A landscape with many peaks, sampled at points; each row gives a point and its height.
A climber steps from a point to the highest of its 2 nearest points, and stops where none of them is higher. Distance is the straight distance between rows; heights are no part of it.
Pigev: [  3  -3 -23  23  16  -8 -13  -5 -16 -21  45 -20   6 -25 -24   8  39 -57
 -13   3 -38  18 -42  11   8   1  10   3  18 -35 -47]  (h 41.0)
zar: [ 27 -47  31 -16  12   5   2  22 -32 -34 -43  22  16  47  34 -24 -19 -19
 -23 -25 -46  15  36 -17   0   2 -24  -7  13 -11  21]  (h 59.4)
Zufa: [  3   4 -12  21   5  10 -26 -26   3  29  18 -56  -7 -14  16  17 -25 -11
   4  -1   6 -21 -50   9  14 -26  31 -19 -19 -30 -39]  (h 45.9)
Gek: [  1 -17 -32  41  12  11 -24 -41   1  13  12 -39 -20 -55   1 -23  13   0
 -22  28 -23 -15 -15  12  45  13  15  -3  27 -18 -44]  (h 19.1)
Niton: [-14 -44  -8  50 -26   0 -38  20  -6 -23   1  -5 -17  -7 -10   3  -4 -21
  19 -49 -33  44  -5  23 -18   0  18  -9  40 -68   6]  (h 17.0)
bek: [ 37   8  -8  37  39  45   3 -27 -10  10  40 -15  -9 -55 -18  20 -41  11
 -29  40  38 -25   5  20  33   3  17 -13  -3  18 -61]  (h 56.6)
mabeb: [  6 -33 -12  46  11  17   5  17 -11 -37  11  28   6 -29 -23  -6 -21  -1
   1  -3 -13  14  38  -1  15  17   0 -15  20  -3   6]  (h 45.2)
rati: [ -1   3 -11  -9   6 -14   4  -6   5 -41  -8 -14 -11  27  15   7  49 -24
  -1 -13 -52   8 -25 -19   5 -20 -19  15 -14 -11   3]  (h 38.5)
Komu: [ 11  -9   2   2  15  13   7   2 -14 -30 -10  16   0  14   3  -4  14 -27
 -12  -8 -44  18  -2  -9 -16   7 -20  -5  -2   1   2]  (h 40.5)
zovan: [ 15 -50  16  49  14  -1  23   8 -27 -49 -45  46  -7  21 -11 -11 -48  52
 -29 -29 -32  16  41  -2  28  -9 -14   3   0 -20  67]  (h 8.1)
daf: [-10  30 -12 -20  -9  -3 -21 -35  14  35 -23 -53 -26  36  32 -13  50  15
   2   1 -21 -10 -53 -11   9 -20 -12   6 -14   0 -11]  (h 26.3)
tono: [ -6 -10 -10  68  25  10  18   2 -49 -37  -8  68 -15  -1 -45  -8 -24  54
 -21 -21  -7  31  28  -9  -3   3 -17  11  -4 -19  56]  (h 34.7)
bubu: [ 12 -35  17  56  17  22  27  23 -15 -43  -9  52  12 -11 -33 -10 -62  45
 -15  -8  25   9  64  -6  19  22 -12   0   1  13  53]  (h 63.3)
bod: [ -8   1 -20 -26  33 -38  24 -40  42  -5  20 -36   3 -43  -2   8   1  21
  -8  10   3 -44  23 -16  33 -62  26   4 -42  11 -23]  (h 29.3)
Sivo: [  6  41 -20  48   5  53 -22   0 -34  42  16  31  -7 -46 -31  43 -21 -13
  20  27  42  14 -15  36 -17  27   6   8  12  -7 -42]  (h 22.3)
tatu: [-21  32 -10 -26 -22 -20   5  23  20  20 -20  29  -4 -10 -13 -34  76   6
  33  27  35  -2  16 -32 -21  47 -31  32  27  40  23]  (h 38.2)
bipi: [ 29 -23  43 -14  15  29  19 -16 -35 -12 -37  10  14  59  39 -26 -18 -13
 -38  -5 -49  18  20  -8  17   3 -38 -27 -16  17  13]  (h 53.5)
gadu: [ 11 -45 -15  51  23  16  14   8  -1 -42  20   5   7 -43 -27  -2 -40  18
 -21  10  -4 -16  54   5  59   4  15 -17   3   0  11]  (h 39.7)
kom: [-50  28 -14  58   5 -12  15  27 -13  35 -17  69  -9   0 -10 -12  17  67
   3   6  37  -7  12   3 -42  28   0  14  -2  10  73]  (h 39.6)
kun: [ -9  23   0 -61 -25 -20 -17  11  49  43  -5 -31  12 -19   6   8 -21   8
  45  -1  66 -24  17   8 -17 -30  37  -8  -1   5 -18]  (h 39.9)
peta: [ 27 -37  25 -30  -3 -12  27  42  27 -30  -1   2  30  -6  14   4 -55 -24
  16   2  22 -11  65  -3   8  16  11 -33   2  23  10]  (h 45.7)
nubog: [-44 -13  -7  -5 -42 -19 -21  52  38  32 -24  16  -4 -14  17   4   9  26
  53   3  58  -5  31   7 -34  19  29  17  33   4  47]  (h 58.0)
Zaka: [ 28  28   4 -36 -12  22   9  -4  -8  30   9   0  17  -4  -9 -24  11 -33
   8  29  21  -3  -1   2 -14  44 -22 -19  19  37 -47]  (h 33.2)
nesud: [-17 -29   4   9   3 -40 -15  11  23 -48  49 -44   7  -6   8  35   7 -55
  15 -42 -32   3  -8   7   9 -37  35  -9   6 -48  -7]  (h 31.6)
Musin: [ -2 -22  13  55   3  -8  29  26 -24 -43  -4  66   6   5 -38   0 -55  62
 -15 -25  22  20  32   3 -12   7   2  16   5 -19  80]  (h 46.6)
lufu: [ -9  15   7 -52 -23 -20  -4  28  30  -6 -32  22 -17  18   7 -16  61 -11
  27  -1  11  -1   5 -36 -20  21 -22  39  30  34  29]  (h 36.0)
ritad: [-10 -21 -12  23 -15   2  -6  23  11 -18  23   5   5 -43 -23   9  -7 -26
  27  -7   4  16  20   8  -9  19  26  -7  33 -22 -10]  (h 50.1)
mimu: [-27  17  -2 -27 -38 -19 -38  -3  49  60  -7 -37   8 -75  -4  -3  -9  10
  31   4  69 -20  28   7 -12 -19  47  11  24 -11 -44]  (h 41.2)
fope: [ 27   3  28 -66  21 -27   8 -21   1   8  20 -47  49   6  22 -45  49 -30
 -48  46 -24 -46  -3 -41  48   1 -18   0  -9  36 -33]  (h 49.8)
vemip: [-21  -5 -19  -4  -2 -31 -29 -25  37  14  28 -70   2 -46   2  -2  12 -14
  12  -8   8 -28 -10 -13  25 -40  33   8   0 -29 -42]  (h 45.3)
zuvot: [ 11 -38   1   7  15 -13  12  27 -15 -70   1  28  14  12  -7   9  -9 -29
   0 -29 -41  28  22  -3   2 -11   4  -2   4 -15  18]  (h 44.1)
Zot: [ 24  39  -4 -35  24  -7   4 -31   2  27  58 -28  25 -40 -19   3   8 -45
 -21  44  23 -27 -25  -5  -3 -11  14   4   0  15 -92]  (h 56.9)
nuze: [-39  30   9  46   7 -20   4  25 -80  23 -20  74 -19  40  -8 -12   4  63
 -21 -21  18  54 -12  -3 -77  18 -17  30  13 -28  58]  (h 27.0)
lesut: [  6   1  20  20 -23  21   8  37 -41   1 -17  53  -4  48 -16  18 -66  43
  -2 -30  32  41 -26  47 -42  12  -6  -1  -6 -15  43]  (h 25.9)
lib: [  8 -28  29 -16  -1 -35 -17   1  22 -13  46 -73  18  15  46  -7 -14 -39
  10 -14  -7 -19 -18 -20   8 -18  18 -27  -7 -13 -29]  (h 34.0)
guzup: [ 24   9  17 -53  -8 -40 -12 -14  13  18   7 -56  15 -14  -4 -48  68 -25
 -36  38 -19 -29 -12 -38  46  15 -15  17  17  23 -42]  (h 48.4)
mag: [ 20 -38  29 -24  22  -2   6  10 -16 -28  -7 -10  40  29  38 -24  21 -50
 -40   4 -63  -4   6 -20  28   7 -28  -6  -1  -9  -5]  (h 51.3)
vep: [-29  17 -20  13   6 -16   0  -6 -33 -15 -28  45 -38  21 -13 -12  77  14
 -14  -8 -41  45 -17 -19 -25  13 -48  41  12  -7  22]  (h 66.9)
vizi: [ 10  32  -2  21  -4  31 -14 -21  -7  42  -1 -24  -1  18  -1  47 -67  34
  12  -3  35 -12 -53  48  12 -31  19 -16 -44 -12   6]  (h 19.0)
Fopu: [-36  23 -31 -13 -34 -16 -30   5  33  44   7 -19   3 -67 -19  18  33 -10
  39  15  42 -10  20  -5 -11   2  30  28  32 -16 -25]  (h 42.3)
Fuvi: [ 38   0  18 -15  30  37  16  -3 -19 -16  50 -13  35   4   9  -8 -43 -41
 -36  26   4 -12   8  10  21  18  -9 -42 -15  25 -36]  (h 23.5)
Ninas: [-29 -23  10  12 -35 -20  -6  55  28   0 -30  46  -5   9  14   0  -1  34
  37 -29  25  10  27   0 -40  20  31  16  35  -5  77]  (h 67.0)
Ravin: [-16  16 -22  28  12  13  30   0  -4 -14  23  48  -2 -20 -51  48 -20  18
  13   3  16   5   8  17  -4 -11  10   3 -24   6  18]  (h 35.9)
Zino: [ -5 -13  -1  14  -8  -2 -24  19 -12 -27  15  -4  -3  13  -1  15  12 -44
  12 -38 -30  35 -28   4 -25   1   9   4  19 -49 -12]  (h 18.5)
nubot: [ 12   8  19 -47   3   4  37  -3  12 -17 -14  21  -1  42  13  18  -2   0
   3  -3 -13  -7  12  -3 -14 -14 -19  -7 -32  29  29]  (h 51.2)
kupug: [  9  -1  -1 -21  -4   3  20 -33  30  15 -20 -21 -10  25  21   3 -39  41
   5  -3  19 -30 -10  16  24 -38   7 -26 -40  14  25]  (h 52.8)
Fud: [-13  31   2 -35  -8  -3  25  39   7 -10  14  43   9  16 -28  41 -10 -25
  45  -5  31  13  16   4 -54   6   6   2 -12  20  12]  (h 42.2)
sidu: [ 13  13   9 -56  27 -18  20 -22  12 -12  26 -34  26  -1  15 -11  32 -25
 -24  24 -23 -31   7 -32  23 -20 -15  -9 -27  37 -30]  (h 51.6)
niza: [ -7 -46   1  52 -24   6 -20  35   5 -21 -14  10 -12 -15  -4   3 -39  13
   8 -39  -6  28  15  25   2  14  17  -9  28 -39  31]  (h 14.5)
nabe: [-21  20 -19  10   0 -10  26  31  -8 -23  15  57   3   5 -40  55  -2  -2
  26 -12   3  19   1   9 -43 -11   9  23 -22  -9  27]  (h 39.3)
Tem: [ 35  35  -9  18  16  56  -7 -43 -15  53   8   0 -10 -29 -17  21 -36  14
  -9  37  52 -16 -14  24  10   4   7 -22  -5  23 -55]  (h 60.0)
kade: [  5   4 -11  75  34  50  25 -11 -44 -29  11  55 -20 -16 -56  -1 -31  49
 -33   2   5  21  27   4  19   8 -23   6 -22   4  24]  (h 28.0)
kaga: [ 22  18  -5  54  31  68  21 -21 -34  -4  21  42 -16 -22 -42  17 -28  18
 -25  29  28   3  15  20  18  18 -16   0 -16  29 -10]  (h 24.6)
bunu: [ -3  35  -7  13 -17  35 -17  27 -29  25   4  23  12  12 -25  49 -46 -12
  28 -25  27  28 -43  48 -40   2   9  -8  -7 -20  -4]  (h 20.5)
fifu: [-10  18  -5  20 -12  36   5  -5 -27  21 -28  36 -24  42  -3  -2 -19  39
 -10  -3   0  27 -23  32 -20   6 -12 -13 -14  12  21]  (h 21.7)
tomo: [-32   8 -26  21   3 -12  19   8  25 -16  35  19   2 -36 -51  68  -8   7
  35  -9  11 -14  19  10   3 -26  36  17 -13 -27  21]  (h 32.9)
sisog: [ -7  17   2 -15  -9 -24 -21 -40  28  41  -1 -62  -3  27  33  10 -21  22
  20 -23  23 -35 -51 -12   8 -56  16 -20 -41  -8 -17]  (h 46.0)
nota: [ -8  10   1  27  -3  27   7  19 -70  -4 -10  58 -24  29 -29  14 -33  30
 -10 -30   6  61 -18  15 -56  16 -19   4   2 -25  18]  (h 23.7)
fiza: [ 47 -18  35  -2  26  43  23  11 -13 -32  22  -5  23  24  13  -6 -66 -10
 -33  -8   8  -4  26  20  24  12 -14 -46 -19  23  -6]  (h 25.2)
gol: [ 28  19  32 -51  20   0  20 -38  -7   0  32 -44  25  44  36 -12   6 -31
 -26  11  -7 -23 -21 -19   9 -19 -18 -40 -33  38 -30]  (h 54.8)
Vakez: [-12  22  -7 -24  -2 -16 -12   8  21 -13  11 -38  -9  28  12  33  35 -37
  24 -27 -25   6 -49 -11 -17 -31  -2  14 -22 -15 -14]  (h 37.3)
Vabam: [-39  24 -31   2 -13  -3 -11   1  -3  30 -17  24 -24  13  -1  21  52  29
  27   9  -2   6 -28  13 -19  -7  -6  29  -5  -3  28]  (h 16.3)
Puron: [-12  21 -11  50 -21  41 -36  35 -20  22  15  18   9 -35 -37  55 -47 -20
  34  -4  37  23  -8  41 -26  21  27   2  18 -27 -18]  (h 21.4)
Lefef: [ -1 -11  -2 -19   7 -24 -14 -30  28 -10  -8 -66 -14  14  37 -12  31   2
   0 -12 -31 -28 -29 -26  21 -32   2  -1 -20   5 -11]  (h 27.3)
pip: [-20  38 -14 -21 -28  -8 -21  21  21  30   2  -5  -2 -28 -22  11  53 -34
  38  12  19   6 -16   0 -27  18  -1  30  29  -2 -25]  (h 41.1)
Sonu: [ 21 -22  31  -6  -7   6  22  17 -44 -42 -35  45  -8  65   6  -2 -57  26
 -22 -38 -19  37   1   8 -31   1 -16   2  -4  -3  45]  (h 31.5)
vuva: [ -8  -5   4   3 -31 -24 -17  40 -12  -2   0  16  10 -29 -28 -38  55 -44
  11   0  -8  29  10 -26 -22  72 -24  28  60 -13 -21]  (h 38.7)
Kepe: [-38  39 -11  14 -14  -4   4  11   3  49 -19  59 -10 -10  -9 -30  51  35
  28  31  44  -8  20 -13 -36  56 -19  20  20  31  33]  (h 42.0)
medoz: [-10  52 -14  -8 -13  26  -1  -8 -22  49 -30  24 -16  64  13  25   7  35
   7   0   7  12 -46  42 -28 -15 -11 -14 -29   7  30]  (h 23.6)
tekep: [-39  13  -5  28  -7 -20 -15  41 -62   0 -11  60 -21  26 -19  21   4  24
   8 -35   3  59 -21   9 -80   6   1  29  19 -43  33]  (h 22.1)
dud: [ 24  24  26 -67   4   6  31   3   8 -14  -6  16  15  43   8  -1  26 -43
   3   7  -4   0  13 -19 -25   6 -29  -3  -5  46  -8]  (h 47.0)
pobu: [  2 -25   7   8  21 -44 -15  -9  11 -40  69 -62  29  -2  27  10   7 -44
  -7 -12 -39 -13 -24 -12  19 -27  25 -21 -10 -36 -24]  (h 32.8)
Talom: [-10   7 -24  23 -10 -14 -41 -18   3  21  41 -52  -6 -48 -17  18  31 -52
   8   7 -14   3 -45  10  11  -4  26  11  36 -45 -61]  (h 42.6)
Gebo: [-14  32  -9 -38  -3  17  24 -36   5  36 -38  12 -26  15   7 -23  64  32
   2  32  -5  -3   5 -12   7   6 -34   6  -6  49  19]  (h 48.5)
veri: [-17 -15 -31  27 -18   3 -27  -9  21  15  -3 -30 -22 -41  -5 -15  30  -7
  13   0 -20   2 -10   5  14  12   8  15  27 -23 -14]  (h 18.2)
bebog: [-30   7  20   2  19 -20  -2  -6 -43 -22 -52  57 -31  57  12 -20  64  21
 -26 -17 -49  48  10 -38 -30  -1 -42  59  13   1  53]  (h 56.5)
tof: [ -1  22  -5 -27  12 -37  -2 -14  18   5  68 -42  37 -52 -13  27  13 -55
  -3  23  17 -20 -12  -4  -4 -24  41   7   2  -8 -79]  (h 55.0)
Rop: [ 22   4  26 -54   3 -19  23 -17  36  -4   4 -34  11  35  31  13 -51  13
  17 -14  28 -35  -2   8   9 -31   5 -36 -46  17   8]  (h 58.6)
suf: [  8 -15  13 -13  -3  -5  30  -1  16 -28 -29  31 -12  46  13  20 -24  34
  -3 -18 -21   2   0   6   4 -22  -2   6 -31   7  58]  (h 58.4)
Pusat: [  0   2 -14   7  -1   3 -11 -36  24  30 -15 -47 -18  -5  12   3 -35  36
   3  -4  12 -34 -33  11  23 -34  17 -19 -31 -12  -9]  (h 48.6)
guko: [ 11 -23  17 -21 -24 -16 -31 -13  27  30  -4 -80   5   2  56 -33 -35  -3
   8  -7  18 -27 -17  -4  15   3   9 -41   8  -3 -35]  (h 36.8)
luz: [ 10  19 -19  57  24  54   1 -19 -24  13  24  36 -17 -58 -43  11 -16  -8
  -3  40  29   7   9  15   7  34  -5   6  12  12 -43]  (h 23.2)
zopeb: [-24   9  -3  -7 -36 -18 -22  46  10 -10  -9  10  -2  -8 -16  -2  68 -42
  32 -16   1  30  -8 -20 -30  35 -18  40  42 -14  -2]  (h 40.0)
giluz: [ 16 -19   4  63  13  57  17 -14 -31 -21 -21  23 -19   2 -19 -20 -34  44
 -42   4 -12  15  30  22  35   9 -19  -9 -14   8  28]  (h 23.3)
Gefi: [  9   7  28 -41  11 -40   4 -42  26  20  21 -57  14  25  39  -4 -41  15
  10 -19  37 -46 -10 -11   8 -56  19 -34 -53  16 -34]  (h 64.9)
Vidod: [-11  49 -10 -29 -19  23 -24 -33  -3  66 -39 -22 -28  60  24  -8  30  23
   6   9   6  -2 -53  22  -9 -13 -16  -9 -20  14  -1]  (h 25.1)
Zisa: [-32  14 -22  36  -6   1  10  21  10  14  -7  48  -8 -30 -16 -22  12  37
  20  20  25   4  37 -19 -21  37  -7  11  16  17  44]  (h 47.7)
nuvi: [-16  21 -24  23 -11  18 -37  -1  10  38   4 -25  -7 -40  -6  35 -17   0
  28   0  22  -4 -21  24   4 -12  39   0   2 -32 -17]  (h 43.5)
mab: [ 19 -24  18 -33  12 -26  -8  -6  13   3  39 -54  48 -20  39 -36  -1 -36
 -30  31  -9 -30   5 -17  34  12   3 -20  10   7 -42]  (h 47.8)
dezap: [ 14  23  18 -37 -15   8 -11 -25   4  12 -40 -28 -20  82  54 -26  43 -12
 -11 -13 -35  18 -47 -19  -5  -1 -45  -6  -4  21   3]  (h 32.3)
Dop: [ 27   5   4 -19  -4  29  12   0  11   8   4  -2   3   2  -2  -7 -28 -12
   8  10  27  -5  11  12  -2  16  -5 -29   0  25 -21]  (h 31.7)
Loso: [ -2   2 -41  21  17  16  -6 -55  14  40 -14 -13 -40 -64  -4 -21   6  47
 -16  39  12 -34   1   3  33 -15  19  14  -8   4 -24]  (h 38.6)
misez: [ 28 -36  41 -39  21 -20   5  24 -27 -53 -20  11  35  55  36  -2  10 -59
 -25 -26 -58  12  14 -25  -9  -1 -26   8   0  -4  -3]  (h 54.3)
moz: [ -4  -2 -12 -11  -5 -21   6   8  18 -17  46 -23  24 -40 -17  25  14 -53
   9  13   4  -1   9  -2  -1   3  22   2  17  -9 -39]  (h 53.1)
lefi: [ 22 -23  23 -33  11 -16  13  31  19 -30  39 -22  49 -25  18  -1 -44 -47
 -10  21  15  -9  47   1  20  22  11 -33   5  18 -33]  (h 43.6)
Kufi: [ 34  59 -11   2  16  36 -20 -69 -25  88  -3  -7 -15 -23  -8  17   1   8
 -17  47  48 -23 -35  14   9 -15   4  -9  -8  16 -75]  (h 63.0)
Nul: [ 11 -76  12  37 -13  -4  -1  17   7 -48 -36   8   3   8   4 -11 -52  28
  -8 -42 -20   9  32   9  33   0  10  -9  18 -29  56]  (h 11.5)
rud: [ 15  -8 -10   7  39  -7  -4 -34 -16 -23  54 -35  32 -21   1 -17  20 -34
 -51  41 -49 -27 -25  -5  42 -10   6  -8  -6  -3 -43]  (h 21.2)
Ter: [ 15 -17   5 -17 -21 -20 -12  35   1   0   6 -12  34 -41 -16 -41  39 -52
  -4  22 -23   6  28 -23  15  60 -12   7  58  -2 -32]  (h 37.4)
suv: [  0 -22  29  -5 -22 -25 -29 -11  14  16  34 -78  13  23  54   1 -51 -12
  18 -30  23 -25 -31  -2   4 -19  21 -49 -23 -15 -38]  (h 35.3)
zago: [-51  28   3  36   1 -33  11  43 -32  20 -26  75 -12  32   6 -14  31  53
   3 -15  29  17  -3   0 -71  22  -6  29  12  -3  69]  (h 33.0)
zin: [  2 -47  23 -25   6 -29  17  34  26 -55  -5  24  22  14   8  15  -8 -26
  15 -25 -18  -1  44 -20  -5  -7   2  11   0   5  33]  (h 48.1)
bero: [  1   3 -21   5  27   8  14 -55   9  18  -4 -30 -23 -34   6 -22  35  16
 -34  41 -27 -30  -2 -14  45 -24  -1  11 -14  17 -22]  (h 41.3)
zupav: [  2  22   4 -38  -7   3  29  28   8  -8   7  34  16   0 -15  -3  22 -32
  30  10  17   8  21 -22 -40  24 -17   2   9  40  -8]  (h 44.3)
doma: [ 35 -33  20  28   4  46   8  20 -24 -30  -7   7   6  19  -5  -4 -69   4
 -22 -24   8  20  16  26   9  21 -14 -27  -6   1   7]  (h 27.4)
Pef: [ 23 -42  23   2   2  10  26  38   9 -34 -19  34  21   0   1 -13 -63  16
   4  -5  17  -1  66  -6  13  26   0 -20   5  19  46]  (h 51.4)
Rukot: [ 14   2  25 -17  23 -12   4 -40  -1  -3  47 -56  10  35  39   1 -30 -10
 -11  -2  -4 -34 -32 -11  11 -41   5 -41 -52  21 -37]  (h 59.2)
reme: [ 24  24  17 -49 -21   8   6 -13 -14  32 -24   0  13  20   3 -50  43 -31
  -9  32  -1  12   2 -16  -2  55 -51 -11  16  39 -29]  (h 34.6)
ziv: [-21   3 -20 -26 -16 -30 -39 -29  40  45 -18 -65 -16 -53   7 -28  42  13
   9   6  18 -26 -17 -12  21 -27  18  25  15 -23 -38]  (h 46.3)
migen: [ -4  10 -10  19  -9  27 -21  23 -35  -1  -1  13 -14  15 -16  24  -7 -25
  10 -25 -10  47 -46  24 -37   5 -10  -3   1 -37 -21]  (h 19.5)
mar: [-14 -34  19 -11 -38 -28  -8  49  45 -24 -12  15   1  10  16  23 -18  -8
  46 -47  20   8  30   5 -23   2  37   5  31 -17  55]  (h 57.0)
tolos: [ 28  38  -5   5  17   7 -17 -57 -19  65  26 -31  -1 -36  -8   9  11 -21
 -24  42  21 -25 -48   3   6 -15  17   6  -6   1 -94]  (h 59.7)
mazo: [-49  31 -23  33  -3  -9   7  22 -27  23 -20  51 -14  29 -13  35  26  56
   7  -9  -1  10 -33  34 -34 -15   8  32 -22   0  63]  (h 14.0)
gege: [-17  13 -29  -9  11  -5  30 -17  18  -6  -9  13 -20 -10 -16   6  43  12
  10  19 -21 -13  13 -20  10  -9  -8  22 -17  24  10]  (h 60.7)
ropi: [ 19   1  17 -43 -24 -13   3  27  12   7 -24  -7  19  -4  -8 -45  51 -37
   4  24  -6  -2  12 -32   2  60 -34  20  40  31 -24]  (h 36.3)
Zavu: [ -3  -9  -9 -36 -12 -30 -12 -18  39  24 -20 -50  -3 -28  11 -52  50   5
   0  26 -11 -30   1 -28  28   8   0  20  16  11 -29]  (h 47.3)
sof: [ -4  23 -13 -42   7   4  11 -59  19  31 -29 -21 -19  -8  11 -39  59  28
 -19  39 -19 -25  -4 -26  35 -12 -28  10 -14  36 -11]  (h 44.0)
Reku: [ 15 -34  10 -21   8 -19 -16   8  -5  -6   7 -46  43  -5  31 -47  28 -42
 -33  21 -50 -21 -10 -23  45  20 -10  -2  25  -7 -23]  (h 49.1)
sol: [ 14 -20 -23  44  28  14 -22 -32 -23 -12  31 -34   1 -24   5 -28  24 -21
 -41  24 -62  -8 -31   8  44  -2  -4 -10   7 -29 -32]  (h 20.2)
lolu: [ 30 -30  36  11 -22  23  24  31 -23 -23 -29  46   2  44   1  -1 -83  48
 -14 -32  24  24   5  23 -24  12 -10 -12   0   2  57]  (h 28.4)
vafol: [ 21 -29  22 -37  22 -18  -9  31  -7 -26  59 -23  79 -13  25 -21 -13 -64
 -38  31 -23 -13  20 -11  34  28   0 -21  11   6 -30]  (h 45.8)
firuv: [-22   3 -15  25 -24  -8 -39 -10  25  29  31 -46  -6 -72 -13  30  15 -22
  23  -2   9 -16  -5  15  10 -29  43  16  26 -47 -45]  (h 43.9)
Gupif: [ -5 -31 -32  42  14  -4  12 -12  19 -28   8   8 -19 -29 -28  21 -25  31
  -1  -1  -6 -14  19  18  41 -25  22   0  -8 -11  34]  (h 33.9)
niz: [-10 -43  37 -20  -9 -42  -5  40  24 -62 -30  35  -1  31  15  21  -4 -19
  29 -48 -13  10  36 -12 -23 -10  24  30  27 -15  55]  (h 51.8)
Dab: [-22  -5 -15 -13   1 -16  19   8  33 -21 -12  15 -18  13  -6  29  10  26
  17  -9 -13  -9  10  -5   5 -27  12  17 -21   0  50]  (h 68.2)
Nimo: [ 27  -7  -4  -7  30  15  19  -3 -17 -23  47  -5  27 -17 -12   3   6 -53
 -37  33 -31   0   4  -4  19  13  -9 -13  -4  14 -45]  (h 22.2)
Lup: [ 22  41  -2  15  -5  50 -21  -3 -30  45   5  -3   4  27  -7  40 -59  -3
  11  -4  33   3 -57  49 -13  -5   6 -26 -19 -11 -24]  (h 19.8)
vova: [ -1  18  10 -54 -22  -3 -12   8  27   0 -51  -3 -27  56  40 -20  66   2
  11  -6  -6   3 -21 -19 -11   6 -32  22   6  24  21]  (h 34.2)
zufo: [  3  25  -7 -15   4  30  30 -19  -7   6 -10  22  -4  -9  -9 -17  31   2
  -4  33  -3  -2  24 -12   0  21 -32  -1 -10  40   6]  (h 54.9)
Magu: [-24  11   9  13   1  -5  14  -2 -56  -7 -36  62 -35  55   3 -10  22  50
 -41 -19 -25  48   5 -16 -45  -8 -24  29  -2  -4  70]  (h 44.7)
vufig: [ 13  -9  -9  20  -8  29   1  20   1   3  -3   8  -6  -2 -10  10 -45  13
  12 -15  22   7   6  32  -5  20   3 -19  -4   4   7]  (h 29.8)
mil: [ -6   4  -1  58  -1  46  -1  -5 -41  12 -27  44 -35  14 -12 -27 -27  58
 -27  -5  10  29  14  19  -6  32 -28  -5  -4  11  39]  (h 19.4)
biv: [-21 -16 -37   8  16 -24  16 -28  43 -16  14 -12 -12 -62 -29  16   1  29
   9  11  -3 -34  32  -5  44 -47  34   9 -18  -3   0]  (h 30.5)
fom: [ 10   0   3 -30 -25  -7 -20   2  41  35 -19 -48  -1   7  33  -8 -29  10
  35 -13  40 -18 -15  10 -14 -10  19 -27   0   1  -7]  (h 38.4)
lav: [-15  -7  -6 -15 -30  -2   1  29  36  10 -17  17  -4 -28   2 -21   2  22
  34  10  34 -15  43 -12 -15  30  10   2  30  20  24]  (h 53.7)
zet: [ 15 -29  11  17  26  19  31 -16 -30 -42 -31  38  -6  30 -11   2 -28  26
 -44 -15 -53  15  26   2  28 -21 -30   1 -25  -2  44]  (h 5.5)
Tepo: [-20 -13 -13  19   2 -30  10   5  28 -40  48  -6   4 -31 -26  61  -6 -27
  25 -20 -13   5  15  18  15 -37  41  -5  -6 -36   3]  (h 30.7)
suma: [ 23  -9  17 -17 -10  30   7 -23   0  11 -35 -16 -11  44  45 -23 -14  12
 -13  -3 -24   1   6  -2  16   0 -21 -28 -20  21  15]  (h 48.8)
Menug: [ -3 -20  15   1   1 -13   2  20 -31 -25 -41  48 -20  46  12  -7   3  20
  -4 -31 -24  38   5 -16 -39   1 -12  23   9 -13  47]  (h 36.1)
suze: [-42   5 -33   9 -18 -10 -26   2  19   9 -16  -5 -31 -19 -11  -2  73   3
  26  -5 -14   2 -20  -3   0   0  -3  35  19 -25  10]  (h 17.4)
Kap: [ -3   3  -7 -29  21 -27  16 -55  39   0  -1 -51 -13  -1  22  -8   9  34
 -16   0 -17 -40  -7 -19  35 -56   8  -1 -51  13  -8]  (h 28.2)

Call two points neighbours if one is among the 2 nearest of the other. Go from one point of each pair to the other, from neighbour to neighbour, staying as high as possible. Name the lowest point that can't be avoided.
zar and vep | tekep
zar and bubu | lefi
bubu and Zisa | luz
Fopu and bubu | Tepo
Dab and zar | suma

For each start below, name the point where the climber stops.
Vabam | Fopu
vufig | Fopu
vemip | Gefi
nesud | Fopu
Vidod | Kufi
